Each row is a point on a landscape with many valleys, with its height.
From any point a ball takes the steepest step (drop divided by distance) to one of its 4 nearest points. It stops when none of these is lower. Distance is the straight distance between rows; heights are no part of it.
nal: [-14 -17 -44  12 -13 -20   0  21]  h=73.7
lod: [  5   8  29  41  21 -32 -16  20]  h=32.8
pimu: [ -2 -26  29  46 -29   6  25  46]  h=16.4
nopef: [  2 -31  -6 -42  -3  23  -6 -44]  h=66.2
bivul: [-29  19 -50 -20 -10 -19  -9  21]  h=73.6
bon: [ 19 -17  24 -25  11  28 -18 -48]  h=62.8
Riguz: [ 18   6  38 -17  13  30 -10 -40]  h=51.0
kizi: [ 18  13  55 -28  46   7  -2 -32]  h=57.5
dola: [ 22  31  20  22  28  -5  -5 -10]  h=16.0
sot: [-23 -27 -31   2 -25 -20   6  34]  h=69.1
dom: [-30  25 -28 -52 -14  23   6  -8]  h=62.4
Nodub: [-41 -18 -38  -4 -25 -30  -8  45]  h=68.7
kula: [ 25   5  16 -12  12  28  -6 -35]  h=41.4
veliz: [ -2 -12  43  46 -13  -9  -1  32]  h=31.5
pudi: [ -9 -38   2  31 -37   6  23  44]  h=51.7
zalum: [ 28  24  13  14  20  15  -5 -21]  h=4.6
Panu: [ 10  12  13  38   6 -16 -16  12]  h=23.9
tabi: [ 16   1 -16 -13   2  24   8 -32]  h=49.9
Vurer: [-27  -1 -25 -70 -13  24   0 -28]  h=65.4
Zed: [ 28  17   1  12  13  11  -5 -21]  h=15.3
kaveg: [ 12 -18 -12 -40  -2  30   6 -39]  h=63.0
gak: [ 26  22  23  -3  16  23   0 -26]  h=22.5
Mosa: [ -6  -4  62  35  12 -35   0  37]  h=19.5
vobu: [-39 -18 -11  -9 -51  -8  32  74]  h=68.8
Kiso: [-14   3 -52 -10 -13 -15   1  17]  h=73.9
Rudu: [ 20  18 -10  25  13   0  -3  -9]  h=33.4
kimos: [ 32   6  12  -1   9  26   1 -33]  h=36.7
tupu: [ -8 -16 -17 -57  -8  24  -2 -36]  h=72.5
Fopud: [16  5 -6 37  8 -8 -9  8]  h=29.4
bif: [-24 -38 -18   7 -29 -14  14  45]  h=62.9
Dekov: [  4   8  63 -24  35  11 -22 -40]  h=66.4
kosu: [ 19   0 -31  -1   5  10   8 -20]  h=52.4
Tib: [  1   7  43  33  26 -40  -7  20]  h=37.9
Dab: [ -3  -4 -25 -34  -5  18  12 -24]  h=57.3
Daza: [-11  -8  59  41  -1 -25   6  39]  h=22.8
gapev: [-33 -18 -18 -69 -12  15 -16 -34]  h=74.6
muge: [ -1 -21  19  46 -16 -12  -4  23]  h=50.7
soz: [  3 -11 -36  21  -8 -14  -1  11]  h=62.1
Mono: [-34  -2 -43  -9 -24 -23  -5  36]  h=8.6
sig: [ 19  10  -8   4   9  12   4 -27]  h=34.1
sur: [ 24  30  35   2  29   5  -2 -19]  h=41.2
Pogi: [-15   2  71  39   1 -18  29  49]  h=28.0
liber: [-12  12 -45 -26  -8   2  12  -8]  h=66.1
Loni: [ 13  23  19  33  24 -19 -15   4]  h=19.0
soti: [  2 -14  -1  40  -9 -15 -10  15]  h=45.7
vogag: [  0  -2  42  41   2 -23 -12  30]  h=27.8
libi: [ 17  38  27  23  34 -17  -2  -7]  h=24.7
Mevor: [ 21   3 -30  22   2   0  -2  -5]  h=10.1
nogo: [-25  24 -47 -41 -11   8   3  -1]  h=64.8
bibu: [ -2  -4 -49  -6   0  -3  11  -1]  h=63.6
lunud: [-24 -35 -11   7 -39  -5  23  50]  h=60.4
gusu: [ 21  39  31   6  41 -17   0 -11]  h=4.5
duso: [ 21  19  37 -10  26  22  -5 -32]  h=37.4
Leluk: [ -8 -38 -14  24 -22 -18   5  31]  h=61.0
sabag: [ 16  16   4  35  10 -15 -17   4]  h=23.0
Fise: [ 17 -19   3 -23   1  27  -3 -40]  h=59.0
lolup: [-14   4 -33 -49  -7  19  11 -19]  h=59.7
taze: [-28  -8 -22 -64 -14  23  -3 -27]  h=68.4
puso: [-20  13 -54 -23 -14  -5   2  10]  h=67.6

Where does a ball stop that starts at each point below?
vobu: pimu
kimos: zalum
kaveg: zalum
lolup: zalum
bif: pimu
sig: zalum

Call two points neighbours if one is among the 4 nearest of the other. Go from one point of each pair to the other, from neighbour to neighbour, staying as low as possible. Name the highest point that can't be avoided.
Mosa / Mevor: lod
Mosa / pimu: Daza
Mono / pimu: Nodub
zalum / gusu: dola
Mevor / zalum: Fopud
